Points on a hilly landscape, in no order, each with its height.
From any point a climber steps to the highest of the 2 points nearest to it. It stops when none of these is higher. Distance is the straight distance between rows; heights are no part of it.
Vipu height 5.14: [-11 -16   0  -4  13  11  -2  25  -4  -7   9  -8  -3   4   9  16   5   9
  -5   8   0   1  19]
gune height 4.12: [ -2  -5   1 -11  -3   0  -6  -7  -4  -5   2  -3  11  15   1  16   5   0
   8  -6  -7  -1  -7]
vala height 1.45: [ 11  10  -4  -3 -14  11  -9   4  -5   8  -3  14  11  -5  11  11  -5  -3
  21 -16 -14  -6   2]
vef height 3.07: [ -2   2  -4  26  -5 -12  11 -11   9   4 -20 -11 -19  -8 -13 -22   5  -7
 -24   9   9   1  -7]
susif height 4.37: [-18  -6  -6   8  -3  -3  -3  -6  13 -19  -7 -19 -13   1   3  -7  11   6
 -31  13  17  10   1]
Fad height 1.57: [  3  -8   2   1  -5   7  10   5   6   6 -10 -11   0  34 -13  27  11   2
   2   4 -17  -4 -23]
suk height 3.33: [  1   4   0   0  -9  -3  -1 -11   5   2   0   0   3  -6  -9  -5  -1   1
   1  -1   2   3 -10]
Muva height 0.62: [-11 -12   4 -13  15   3  -8  14 -12 -11  12  -3   8  16  17  22   7  -1
   3  -2   0  -5  23]
veb height 3.16: [  3  11  -2 -11  -3   6 -15  -1  -2  -6   8  21   4 -16  16  -5 -10   2
  11  -9   2   4   8]
foga height 3.51: [  3  -7  -8  17   8   3  13  17   6   4  -5  -3 -22 -19  -6 -18  -2  10
 -14  13  11   6   3]
Ped height 4.23: [ -9 -12   6  -2  17  -6   3  13 -11   1   5 -16   5  20  -1  18   1  -5
   3   5  -6 -11   9]
kug height 0.43: [ -1 -12  -4 -13 -15   8 -13 -13   8  -9  -4   2  11  15   6  18  18  15
  -1  -7  -3  12 -14]
rovo height 1.83: [ -3   7   4 -14  12  -8  -9  -3 -11  -7  16  12   7  -3  11  -8 -11  -5
   6  -4   7  -4  16]
rog height 1.67: [ -1   4   3  -6   7 -13   1  -8  -7   1   6  -3   4   3  -6  -7  -8  -9
   4   0   2  -9   0]
tezi height 1.21: [ -3   2   5 -18   7  -7 -16  -4 -13 -11  10  10  19  10  23   9  -5  -4
  11 -13  -5  -4  14]
delaz height 1.80: [ -4  -9   8   1  14  -6  11  17  -6   8  -1 -19  -2  28  -9  17  -3  -7
   2   7 -14 -14  -5]
pefug height 0.01: [ -5  -2  -1 -11  -5  10 -14  -4   5 -16   8  10   5  -7  12   3   2   9
   2  -2   7  12   2]
bigu height 4.19: [  3   3   1  13 -17   9   8  -4  16  10 -10  -4  -6  -9 -15  -4   5   7
  -7   3   4   8 -17]
gaz height 3.50: [ 2  5  0 -4 -6  0 -4 -9  5 -1  1  5  5 -8 -2 -6  1  2  3 -1  4  5 -4]
Zubid height 6.52: [ -8  -8  -4   5   4  -4   3   2   4  -6  -1 -20  -8   7  -3  -1   5   4
 -12   9   4   1  -3]
bam height 4.76: [-16  -6   0  -3  -7  -1  -8 -13  16 -21   0 -10  -5   2   9  -3  10  11
 -22   9  16  17  -2]
Nifek height 0.65: [  3  -8  -3 -13  -7   7 -17  -1  -6  -9   1  11  13  14  20  26   8   5
  12 -19 -14   1   7]
rovu height 1.64: [ -7   3   7 -13  17 -24  -3  -9 -11  -9  15  -2   8   9   5 -13 -11  -6
  -1   1   7  -4  10]
feva height 3.99: [  6  -3   1  18 -11  11  17   7  11  15 -15 -12 -13   2 -16   0   4   5
 -10   7  -2   4 -23]
zop height 3.37: [  6  -5  -8  22   5  -1  16  13   6   7 -10  -2 -21 -20  -9 -20  -3   7
 -14  10   8   6  -1]
ponok height 3.64: [  1   0   2 -11  -5  -1 -10  -4  -5  -1   2   5  13  11   5  12   1  -2
  15 -10  -9  -3  -2]
mam height 3.92: [ -1  -1  -7  16  15 -26  13   0  -5   4  -9 -14 -17   1 -12 -23  -4 -14
 -11  11   2 -11   1]
zuze height 1.29: [  7  13  -5  -3 -11  11  -9  -5   4   3   1  17   5 -20   6  -3  -7   3
  12  -8   1   2  -2]
Vuku height 4.18: [  3  10  -2  -6   8  -8  -1  -6   1  -7  12  17  -7 -22   2 -23  -9   0
   0   0  12   6  13]
gati height 0.95: [ -2 -12  -3 -10  -5   9  -6   4  -2  -2  -1  -3   9  20   2  29  14   4
   6  -4 -10   1  -4]
gane height 4.22: [  3  -1   0  13 -14  11   9   0  11  10 -11 -10  -6   0 -14   2   6   5
  -6   6   0   7 -18]
tirek height 1.18: [ -2 -10  -2  -9  -3  12  -9   7  -6  -4   2   1  11  14   9  28  11   4
   6  -6 -10  -2   5]
feba height 0.79: [ -3 -16  -2 -11  -6   7  -7  -5  -1  -7  -4  -3   9  29   0  33  20   7
   4  -7 -14   5  -9]
nila height 1.92: [  7  16   8  -6  -1 -14  -1 -20  -5   5   2  10   9   0  -7 -11 -11 -14
  15  -9  -3  -8 -11]
buv height 0.80: [  7   2  -4   6 -10  25   2  21  -4  14  -5   8   4  -4   3  18   0   6
   7  -4 -12   0  -5]
Sed height 5.09: [ -7 -10  -1  -7  -6   2  -6  -6   6  -8   3  -8   6   9   3  12  12   7
  -3   1   2   6  -6]
rus height 1.53: [ 11  15   3  -2  -4  -8  -1 -20   3   4   6  20   6 -20  -5 -23 -10  -7
   7  -6   8   4  -3]
fivek height 1.48: [-10  -6   2  -5  18 -20   1   0  -9  -5   8 -14  -1  10  -1  -5  -6  -7
  -4   6   6  -9  11]
Magab height 4.20: [  7   9  -4   3  -6   7  -2  -9  13  -1   1  16  -8 -30  -4 -17  -4   4
   0   0  12  12   0]
Bep height 0.17: [  0 -10  -8 -15 -17  16 -22  -8   7 -15  -5  13  10   9  17  17  14  19
   4 -13  -4  17 -10]
bugo height 2.81: [ 2 -4 -2  7 10  5  9 19 -5 12  1 -2 -8 -8 -6 -4 -6  3 -2  6  1 -5  3]
kete height 0.87: [  1  -4   0 -14   0   4 -17   2 -10  -7   2   7  16  14  21  23   6  -1
  14 -15 -11  -4  14]
ketef height 3.04: [  6  -1  -4  16  12  -6  18  16  -2  14  -2   0 -15 -15 -10 -19  -7   1
  -4   8   3  -3   2]
Bafem height 1.76: [ -1 -13   7   2  11   0  11  21  -7   7  -3 -14   1  30  -6  23   1  -5
   4   6 -16 -13  -6]
pom height 2.50: [ -9   2  -1   5   0 -21   2 -20   4 -14  -2 -14  -4   3   0 -21   2  -5
 -22   7  13   3  -3]
taz height 1.44: [  8  18   4  -4  -5  -8  -7 -24   1  -3   6  22  10 -15   5 -20 -11  -2
   6  -8   5   8  -5]
tade height 3.96: [  0   6  -1  -7   2  -1  -4  -9   7 -12  10  15  -4 -20   5 -18  -7   3
  -2   2  14  10   6]
rekar height 6.18: [ -6  -2  -4   7   2  -8   8  -3   2  -1  -6 -20  -8   6  -9  -6   4  -3
 -12   8   4  -3  -4]
lupud height 1.38: [  5  14   3  -6  -3  -7  -8 -22   5  -8   8  18   8 -18   6 -19  -8   2
   1  -4   8  13  -3]
mog height 1.23: [  3  13   7   0 -13 -15  -1 -33   8  -4   1   9   6 -11  -2 -24  -3   0
 -10  -4   9  13 -14]
ruzo height 6.24: [ -9 -10  -5   4  -3   1   2   3   7  -8  -3 -20  -8   3  -3   3   9   9
 -14   9   8   4  -2]
Lesak height 5.35: [ -2  -8   4   0   6   6   2  17 -11   9   1  -6   5  11  -4  16   0  -3
   7   2 -10 -10   2]
sev height 2.66: [-1 -2 -1  4  9  9  5 19 -6  8  4  2 -4 -8 -1  1 -4  3  3  3  0 -7  8]
vugi height 5.80: [ 11   8  -3  10  -2   3   8  -1   5  11  -2   8  -7 -24 -14 -15  -6  -1
   3   0   3   3  -2]
zom height 2.85: [ -4   5   1  13 -13 -13   9 -22   9   1 -16 -15  -7   4 -10 -14   4  -8
 -17   2   5   0 -15]
boto height 3.69: [  0  10  -1  -7  -4   7  -9  -9   7 -14  11  24  -4 -25  10 -16  -7   5
   2  -1  12  15   6]
sut height 1.99: [ 13  14   2   3  -6  -4   5 -14   5  12  -1  11   1 -18 -12 -16  -6  -6
  10  -5   3   0  -9]
dedak height 3.76: [ 11  -3   4   2  -3  19   2  26 -15  15  -4   6   8  17  13  30   1  -5
  13 -10 -23 -10   5]
tupar height 5.77: [ -5  -1  -2   0   0  -7   1 -10   6  -8   3  -8  -2  -6  -2 -13   1   3
 -12   6  13   7   0]
linik height 3.15: [ -2  -4   7  -6   8  -2  -4   8 -13   3   4  -2  11  19   5  22   2 -11
  16  -7 -13 -13   7]
Sopav height 4.54: [-17  -7  -4   0  -4  -5  -5 -10  10 -23  -1 -14 -10   2  11  -9   8   8
 -27  11  19  14   3]
fuz height 1.98: [ -4   5   3 -14  10  -3 -14  -2  -8 -13  14  15   9  -3  17  -3  -9  -2
   7  -4   4   0  14]
padil height 1.46: [  3  -8   0  -2  -8   9   6   1   5   7  -9  -3   3  30 -11  30  15   3
   8   1 -21  -3 -19]
Keze height 2.61: [  4  14  -1 -10   0   6 -14   6 -12  -1   7  17   7 -12  23  -2  -9  -3
  16 -13  -2  -6  21]
lil height 1.60: [  7  11   0  -5   3 -13   2 -16   1  -1   8  13   2 -17  -4 -24 -11  -6
   1  -1  10   1   4]
bov height 5.76: [  8   3  -3  18  -4   2  14   3   9  10  -9  -4 -12 -16 -16 -15  -1   4
  -8   6   5   6 -10]
pibe height 4.81: [  2  -5   2   0  -2  14   1  15  -7  10   0  -1   5  11  -2  21   2  -1
   9  -2 -14  -6  -3]
bak height 2.41: [ -4   3   0   3   0 -18   6 -16   3  -6  -3 -14  -4   2  -7 -16   0  -7
 -13   4   8   0  -4]
bemi height 3.77: [  9   7  -2  12 -11   4   8  -7  18   6  -6   9 -12 -31 -12 -21  -1   3
  -8   4  11  13  -3]
mupe height 1.74: [  7   8   3  -2   5 -16   6 -11  -5   5   4   3   3  -3 -11 -14 -10 -11
   7  -1  -1  -8  -2]
Sogat height 3.95: [ -3 -14   2  -2   8  18   1  29 -12   2   4  -3   5  11  11  28   9   4
   0   2 -10  -3  16]
lurut height 1.04: [ -2   9   9  -2 -15 -11  -3 -31   8  -1  -4   0   8   1  -3 -13   4   2
  -7  -4   6   9 -21]
vali height 4.24: [ -9 -10  -1   4  16 -10   7  13  -8   1   2 -21  -6  12  -5   3  -4  -3
  -4  10   0 -10   7]
lub height 4.79: [  4   5   0   6 -14   6  -1 -11  14   2  -3   4  -5 -19  -6 -10   3   8
  -5   1   9  13  -9]
pomab height 3.84: [  1   2  -3  12   8 -24  14  -6  -1   4  -6 -10 -13  -1 -15 -23  -4 -12
  -8   8   3 -10  -1]
gar height 3.98: [  8   8  -1   7  -6   4   4  -6  14   2  -2  15 -12 -33  -7 -22  -2   4
  -7   3  12  13   4]
Tamu height 1.47: [ -3   4   5 -13   5 -11  -9 -10  -6  -6   9   5  13   3   4   0  -6  -4
   7  -6   2  -3   1]
funi height 2.84: [  3   9  -2  -8  -1   9 -13   5  -6  -3   7  18   8 -13  19   2  -7  -1
  13 -10  -1  -2  15]
tep height 6.30: [  8   5  -3  11  -4   2  11   1   5  11  -5   0  -7 -18 -15 -12  -3   3
   0   2   3   3  -6]
Nisu height 4.60: [-4 -7 -1 -9 -6  3 -6 -3  1 -6  2 -3  7 10  0 15  8  5  3 -2 -3  2 -6]
dup height 1.14: [  1  11  11   2 -17 -12   1 -35  11  -2  -6   3   4  -5  -3 -21   1   1
 -12  -4   7  13 -18]
Bes height 1.84: [ 13  14   1   3 -14   0   0 -19   8   9  -2  14   3 -20 -10 -15  -4  -3
   7  -8   5   7 -14]
gomi height 3.48: [ -4  -9   9 -10   9  -7  -5   3 -12  -1   4  -6  13  28   4  25   4 -11
  12  -7 -13 -12   6]
verif height 1.71: [ 13  14   1   3 -18   4  -5 -17   7   7  -6  15   6 -17  -5  -9  -3   0
  12 -11   1   6 -15]
tasep height 1.40: [ -4  -9  -3 -10   0  13 -13  10  -5  -7   5   3   9   9  14  25   9   6
   6  -5  -8   0  11]
lus height 4.77: [ 10   8  -4   0  12  -4   5   8  -4   6   8  19  -8 -23  -5 -23 -11  -4
   8  -1   5  -6  18]
ris height 4.43: [ -8 -14   1   2  18  -6   6  17  -9   2   2 -19  -1  18  -6  14   2  -1
  -1   7  -6  -9   6]
rurin height 3.56: [  5  -3  -8  26   0  -1  20  11   8  14 -16  -7 -20 -10 -13 -17  -1   2
 -17  12   3   3 -13]
Sisit height 5.37: [ -2  -5   4   3  10  -2   9  15  -9  10   0 -10   1  10  -6   8  -5  -6
   6   3  -8 -11   2]
vik height 3.72: [  5  -3  -6  27  -2  -1  20   9   7  12 -21 -14 -20   0 -14 -12  -1   1
 -19  12   3   2 -19]
kemo height 2.89: [  7   1   1  -3  -1  13  -8  17 -14   9  -2   9   9   8  17  21   0  -5
  16 -13 -15  -9  16]
Turut height 5.91: [ -1  -2  -2   9   5  -9   8   3   2   4  -3 -16  -8   5 -12  -7  -2  -2
  -3   8  -1  -6  -5]
Bup height 1.58: [ -5  -6   5  -5  12  12  -4  24 -15   3   6   4   6   4  18  14   1  -3
  11  -1  -8  -8  27]
Zife height 1.06: [  0   0   1 -14   2   1 -17  -1 -12  -7   6  11  16   9  23  15  -1  -3
  13 -15  -8  -5  13]
Mepo height 5.23: [ 10   3  -3  19 -12   8  15   4  14  15 -13   0 -14 -18 -15 -12   1   6
 -10   4   4   9 -14]
Vilaz height 5.02: [-16 -11  -3  -5  -4   5  -8  -4  16 -22   3 -11  -7  -1   9   5  12  15
 -19   8  14  18   3]
bil height 4.11: [ -7  -7  -2   9  15 -17   9   9  -8   4  -2 -19 -11  13  -9  -7  -5  -6
  -5  10   1 -12   1]
zosa height 2.10: [  1   7   5   1  -3 -10   9 -13   3   5  -6 -10  -2  13 -15  -3  -2 -10
   6   1  -9  -7 -18]
gega height 2.20: [  7  12   5   2  -5  -7   7 -15   3  10  -3   2   1  -3 -17 -10  -5 -10
  11  -5  -4  -5 -13]
mumop height 5.30: [-14 -10  -5  -1  -2   7  -3   5  13 -18   4 -14 -12  -4   6   1   8  13
 -19  12  13  14   4]
parab height 2.40: [  0  10   3 -13   8   2 -15   3 -12  -5  12  21   7  -9  24  -5 -12  -7
  13 -10   2  -5  25]
pazez height 6.43: [ -8 -18  -5   9  10   4  11  26  -2   0  -5 -25 -13  15  -3  10   6  10
 -15  15   1  -2  -2]
rufe height 3.22: [  2   1  -4  25  -9  -6  13  -7  15   4 -18  -6 -19 -18 -12 -20   4  -1
 -26   7  12   7  -5]
malan height 1.86: [  7  12   1  -5  -8  -2  -4 -10  -3   8  -1  11  10   1  -2   2  -7  -9
  17 -13  -7  -5 -10]
gole height 1.55: [ -8  -2   4 -10  19 -27  -2  -7 -11 -11  13 -10   3  11   3 -10  -7  -8
  -5   5   8  -8  10]
rilu height 2.38: [ 12  18   5   5  -6  -4   8 -16   4  14  -8   5   1  -5 -19 -11  -9 -14
  16  -4 -10  -7 -21]
nogu height 1.31: [  3  12   4  -3  -5 -10  -5 -25   7  -7   4  11   6 -15   1 -21  -4   2
  -6  -3  11  13  -6]
torok height 2.97: [ -1   4  -3  22  -8 -14  11 -14  10   4 -16 -14 -13  -2 -14 -19   4  -8
 -20   5   5   0 -12]
Bibaz height 1.24: [ 10   6  -5  -1 -14  16  -5   6  -3   8  -6  10   9  -2   6  13  -2   1
  17 -11 -13  -4  -5]
kivan height 4.13: [  6   6  -3   5  -7  13   0   5   6   5   1  10  -4 -22  -4  -5  -2   6
   4   1   5   6  -1]
leluv height 1.00: [  6   3  -4   0 -11  21  -4  11  -1   8  -3   8   6  -5   4  14   2   6
   9  -7  -9  -1   0]
zal height 1.63: [  1 -10   4   3   1   8  14  15   1   8  -8 -15  -1  32 -12  25   5  -3
   1   7 -17  -7 -17]
Venug height 3.89: [ -7 -13   6  -9  13  -6  -2   7 -11  -5   7 -12   9  26   1  23   6  -7
   6   1  -7 -11   7]
domod height 1.85: [ -6  -9   4   4   9  -4  11   8  -3   4  -3 -19  -4  22  -9  12   1  -5
  -1   8  -8  -9  -9]
Bunem height 1.17: [ -3  -7   2  -7   7  14 -11  20 -12  -3   5   6   8   7  24  21   7  -1
   8  -7  -7  -5  27]
lam height 3.20: [  6   1  -8  19   6  -7  17   9   4   9  -8  -2 -19 -18 -14 -22  -1   1
 -11   9   5   1  -2]
nateb height 1.56: [-2  2  1 -9  4 -7 -5 -6 -4 -2 10  1  7  0 -1 -2 -5 -2  5 -4  3 -4  3]
pemad height 5.16: [  5   8   1   5  -9  -2   3 -15  10   4  -4   1  -4 -16 -11 -16   1   1
  -5   0   9   7  -9]
rad height 2.42: [  8  14   3  -8   3   2 -11   5 -15   7   6  16   9  -8  18  -3 -11 -10
  18 -15  -6 -12  23]
mabob height 5.90: [ -8  -8  -1   0  -7   6  -3  -1  11  -7   0 -11  -3  -2  -1   4  10  11
 -10   6   8   9  -2]
gekuz height 3.38: [  3   1  -6  21  -7  -4  11  -7  17   2 -16   0 -20 -25 -10 -23   2   3
 -22   7  13  11  -1]
vum height 5.54: [ -9  -9  -4  -5 -10   5  -5  -6  12  -9  -1 -12   1   8   1  10  14  12
 -11   4   6  10  -6]
mava height 0.27: [  3  -9  -7 -16 -16  11 -23  -9   1 -14  -4  14  16  13  20  21   9  15
   7 -18  -7  11  -6]
ziget height 2.83: [  5   9   3   4 -11   2   7  -9   8  12  -9  -3   1   4 -16   2   0  -4
   8   0  -6  -4 -20]
tiz height 1.91: [ -3  -2   4   4   5  -7  12   4   1   7  -5 -19  -3  22 -14  10   0  -8
   1   7 -11 -12 -15]
dosu height 3.63: [  4   5  -3   3  -7  19  -4   8   2   7   1  11   1 -15   0   5   0   7
   8  -3  -1   1  -2]
laz height 4.59: [  8   4   0  14 -19  13   8  -3  18  13 -11   1 -10 -21 -14  -9   4   7
  -8   2   7  14 -16]
Vila height 0.11: [ -6   0  -1 -11   2   5 -10  -2   2 -10   9   3   3  -5   7   0  -1   7
  -2   1   9   5   5]
Riron height 0.94: [ -3   2   6  -2 -11  -9   0 -24   8  -4  -3  -6   5   2  -3  -8   4   1
  -7   0   4   7 -16]
Seb height 6.06: [ -9  -5  -2   2   1  -6  -1  -6   8 -12   2 -13  -7  -2  -1  -8   5   5
 -14  10  13   8   1]
mirun height 1.69: [  3  12   5 -10  12 -23  -2 -17  -9  -2  14  11   9  -5  -1 -22 -15 -11
   5  -2   4  -4   8]
Mazo height 2.21: [  1   9   5   5  -5 -17   9 -20   5   3  -8 -10  -3   9 -15 -12  -3 -15
   0   1  -3  -7 -16]
gof height 1.50: [  9  12  -1  -2 -17  11 -12 -13   9   1  -5  19   7 -17   2  -3   0   4
   9 -10   3   9 -10]
Vipen height 4.49: [  5   7  -2   4 -10  10  -2  -7  12   1  -1  11  -3 -23  -5  -8   0   8
   1  -1   9   9  -5]
Sonen height 2.96: [  1   4   8  -8   6  -4  -2   0 -12   5   1   2  12  19   3  14  -4 -16
  21 -10 -17 -15   4]
Molat height 1.72: [ -7  -9  -2  -9   4  10  -9  11  -2 -10   8   1   5   1  12  16   4   7
   1   0  -1   2  13]
pafab height 6.61: [ -9 -13  -6  11   7   2   9  16   0   0  -6 -23 -10  12  -4   8   5   7
 -15  13   3   0  -3]
Muvi height 2.43: [-1 -1  0 -1  8 15 -1 19 -9  5  5  5  2 -5  4  8 -3  3  5  1 -4 -6 14]
nak height 0.45: [  5  -9  -5 -16  -9   6 -21  -8  -5 -11  -3  12  18  17  17  23   8   6
  11 -18 -12   4  -3]
Tig height 1.75: [  3  14   8  -8   6 -26  -3 -23 -10  -5  12   7  15   3   0 -18 -14  -9
   5  -3   2  -1  -1]
sapu height 0.64: [ 11  -1  -1   7  -6  29   7  31  -9  18  -4   8   2  -1   6  18   0   3
   7  -3 -15  -5  -6]
rof height 4.34: [  4  10  -1  -7   9  -7  -2  -1  -3  -5  13  25  -6 -24   3 -23 -13  -5
   4  -1   8   2  17]
Rutu height 5.65: [-12  -7  -5  -3   2   0  -4  -2  11 -19   5  -8 -12  -8   5  -7   4   7
 -17  11  16  13   3]
Gimu height 5.78: [-12 -16  -3   1  14   5   1  23  -2  -4   4 -15  -7   7   3  11   3  10
  -9  12   4   1  12]
Pifa height 1.90: [ -5  -2   3  -8  13   5  -9  14 -13   0   9   5   6   3  17  11  -3  -5
  10  -5  -2 -10  27]
fozo height 3.74: [  1   6  -1  -2  -2   0  -2  -8   5  -4   6   8  -1 -16  -1 -13  -4   3
   1   2  10   7   2]
govan height 3.88: [ -6 -10  -6   4   6   6   4  14   7  -5   3  -9 -14  -8   1  -3   0  11
 -12  13  10   7   9]
rupo height 1.01: [  1 -16  -5  -9 -13  13  -7  -3   1  -3  -8   3   8  25   1  33  19   9
   8 -10 -18   5 -12]
liga height 3.30: [ 10   0   2   2  -5  16  -4  21 -14  12  -2   7   9  13  20  23   3  -8
  16 -13 -22  -8  14]
gebur height 3.49: [  0  -8   0   1   5  17   1  26 -12   6   2   1   7  13  12  27   4  -1
   5  -2 -15  -6  12]
Tano height 1.82: [  4  15   8  -8   3 -19   0 -19  -7   3   6   6   9  -1  -5 -15 -11 -13
   9  -6  -1  -6  -5]
ziri height 3.70: [ -1  -8  -5  11   6   8   9  17   6   2   2  -3 -15 -15  -4 -10  -1  10
  -9  13   8   6   6]
sos height 4.17: [-13 -13 -10  11   3   3   0  11  11 -15  -6 -20 -21  -2   1  -3   7  12
 -25  16  15   8   4]
dukig height 5.48: [ -1   4   0   4  -6  -8   3 -15  10  -3  -1  -3  -4  -9  -6 -15   2   2
 -12   3  11   7  -6]
deko height 0.32: [ -4 -10  -4 -13 -18  12 -15 -12  10 -12  -4   8  12   8  10  17  16  17
   1  -8   0  16 -11]
gozi height 0.21: [-11  -6  -1 -12   7  -2  -8   0   2 -16  12  -5   3   2   6   4   4   7
  -5   3   9   6   8]
nopel height 2.19: [ -5   9   5 -17   8   0 -17   1 -10 -14  16  20   8  -5  27  -2 -10  -3
   9  -8   3   1  22]
mit height 1.73: [ -5   7   6 -14  17 -17  -7  -8 -12  -8  17   8   7   0   8 -13 -13  -4
   2  -3   8  -4  15]
kuvu height 0.58: [ -3 -14  -3 -13 -10   5 -10 -10   5  -9  -3   0  12  20   3  24  18  10
   4  -7  -7   9 -11]
Pasum height 0.44: [-11 -12   3 -13  13  -1  -6   9  -7 -10  12  -7   6  10  10  15   4   2
  -1   2   3  -3  17]
Sel height 2.13: [ -2   3   5  -9  13  -1  -9  10 -17   2  10   7  10   3  13   6  -6  -9
  13  -7  -4 -12  23]
Kodu height 6.17: [-10 -21  -3   6  15   7   9  29  -4   2   2 -19  -9  10   1  13   2  11
 -13  14   3   0   6]
ginav height 3.08: [  0  -5   3  -3   2  12  -5  16 -13   5   1   1  10  13  11  25   4  -3
  11  -6 -15  -7  14]
Bur height 2.00: [  1   3   5   1  -2  -4  10  -5   4   8  -6 -12  -2  18 -15   6  -1  -8
   5   3 -11  -9 -16]
godu height 4.02: [ -5  -5  -6  11  17 -24  13   5  -8   4  -4 -17 -14   8  -9 -14  -4  -9
  -9  11   1 -13   2]
dudef height 3.25: [  1   4   6  -8   1  -3  -5  -4  -9   5   1   4  11  10   2  10  -3 -10
  17  -8  -9 -12  -2]
Nufaz height 2.64: [ -4   7   4  10  -9 -21   7 -29   6  -7  -9  -8  -6  -2  -5 -25   2  -7
 -21   4  12   3  -8]
Tudu height 1.96: [-4 -8 -4 -4  1 16 -5 16 -1 -3  4 -1  2 -1  6 17  6  8  1  2 -2  1  8]
nivum height 2.22: [ -3  -4  -1  -2   4  15  -4  19 -10   4   3   1   3   0   8  16   1   4
   5   0  -5  -5  12]
buvo height 6.84: [ -8  -9  -5   7   8  -4   7  12   1  -1  -2 -23  -9   9  -6   2   3   5
 -11  12   1  -2   0]
libul height 2.32: [ -3   4   3   4  -3 -16   6 -17   3   0  -2 -11  -2   8 -10 -12   0  -7
  -5   3   3  -4 -10]
Zis height 1.34: [ -3   5   4 -15   7 -10 -15  -9 -12  -9  11  10  18   6  14   4  -7  -2
  10 -10  -2  -3   6]
Mimis height 4.56: [  6  10  -3  -3  10   0  -1   6  -5   1   9  25  -7 -27   2 -22 -13  -2
   8  -2   4  -2  22]
tofit height 3.05: [  4   7   3  -1 -11   1   0 -14   6   6  -5  -3   3   3 -10  -2   1  -3
   8  -2  -3   0 -18]
supot height 5.39: [ 14  12  -3   8   0   0  10  -1   2  13  -1  15  -4 -27 -13 -21  -8  -6
   8  -2   5   0   4]
Ded height 2.58: [ -5   5  -2  11  -3 -23   5 -25   6 -13 -10  -7  -8  -2  -3 -26   2  -8
 -27   7  14   2  -3]
Mos height 2.30: [  3  10   7  -9   9  -4  -8   4 -17   6   9  13   9  -2  13  -1 -10 -12
  18 -10  -4 -14  21]
dore height 2.76: [ -2   8   4   8 -12 -15   5 -28  12  -1 -11 -10  -4   1 -10 -17   3  -7
 -14   0   6   3 -13]
tibu height 3.83: [  3  -4  -2  23  -7   3  20  10   7  14 -20 -17 -17   5 -16  -6   1   1
 -17  12   1   0 -22]
bisok height 2.03: [ 10  15   5  -4  -4  -7  -1 -17  -4   8  -2   8   8   1 -10  -5  -9 -12
  18  -9  -9  -9 -13]
tet height 5.04: [ 11   8  -3   7   7   1  10   9  -4  13   2  17  -8 -25  -9 -20 -10  -1
   7   0   3  -5  10]
nuzel height 3.41: [  3  12  -3 -10  -3   6 -14  -7   3 -11  10  25   3 -18  14 -12 -10   2
   8  -6   8   9   8]
Kemur height 0.83: [ -8 -13   3 -11  12   9 -10  19 -11 -10   9   2   6   9  19  23   7   2
   3  -2  -5  -4  26]
Zosof height 4.07: [-13 -14  -8   6   7   1   1  11   6 -12   1 -17 -16  -2   1  -4   6  10
 -19  15  14   6   8]
Tirur height 4.27: [-12 -10 -10  13  -1   0   0   2  13 -15  -9 -18 -18  -2   1  -7  11   8
 -29  15  16   9   1]
zibu height 1.26: [  6  -8  -3  -6 -12  14  -2  -1   2   2  -9   3   5  29  -5  31  16   6
  10  -6 -21   1 -17]
zavav height 1.66: [  9   9  -1  -5  -9   6 -10  -4  -6   6   0  12  12   0   5   7  -6  -6
  21 -15 -10  -7  -2]
soru height 3.59: [  7   5  -3  15 -11  -1   9 -10  19   6  -9   4 -14 -25 -13 -23   4   2
 -15   3  11  12  -3]
leben height 5.62: [ -1  -3   3   5   8  -5  12  11  -4   9  -1 -12  -4   8 -11   1  -4  -4
   1   6  -6  -9  -5]
dafa height 2.62: [ 11  14   7   3  -9  -1   9 -13   8  15 -10   1   0   5 -20  -2  -4  -9
  14  -2 -13  -6 -23]
Bepe height 1.65: [  4  11   5  -9  10 -20  -1 -11  -6  -3  10  10   3 -10  -2 -22 -12  -6
   1  -1   8  -2   8]
bofef height 2.08: [ 12  15   3   5  -2  -6   8 -10   0  12  -2   7  -1 -13 -16 -16  -8  -8
   8  -3  -2  -2  -9]
Ketum height 0.48: [  6  -5   0   5  -1  25   3  33 -12  16  -3   7   3   3  14  19   0   1
   5  -3 -15  -6   7]
nerol height 1.70: [  0 -13   5   2   6   9  12  20  -5   7  -3 -10   2  30  -7  29   5  -2
   1   4 -21 -10 -10]
peb height 2.93: [  5  -2  -2  12  10   1  15  19  -4  13   1   2 -11 -12  -8 -12  -8   4
   0   7   1  -5   4]
gifo height 0.31: [-13 -11  -1 -13  14  -6  -6   3  -4 -14  12 -10   0   7   8   5   2   5
  -7   5   8  -1  13]
Piv height 4.46: [ -9 -18   0  -3  11  13  -1  23  -9  -4   6  -9   5  12   9  25   8   6
  -1   5  -5  -2  16]
povik height 4.21: [  6  -2   0   2  -5  20   0  21 -10  11  -5   4   8  11   6  24   1  -2
  12  -7 -21  -7   0]

For each start below, name the point where the climber stops.
deko -> Seb
Nifek -> bisok
Molat -> Seb
Vuku -> tep
dudef -> buvo
foga -> Seb
dedak -> buvo
libul -> Seb
ginav -> buvo
taz -> bisok

Call two points neighbours if one is among the 2 nearest of the other. Go from one point of each pair to the other, from neighbour to neighbour, staying as high as possible. Name the lowest point that can't be avoided.
buvo, ris -> Sonen
gane, tep -> bigu
Seb, bisok -> leluv
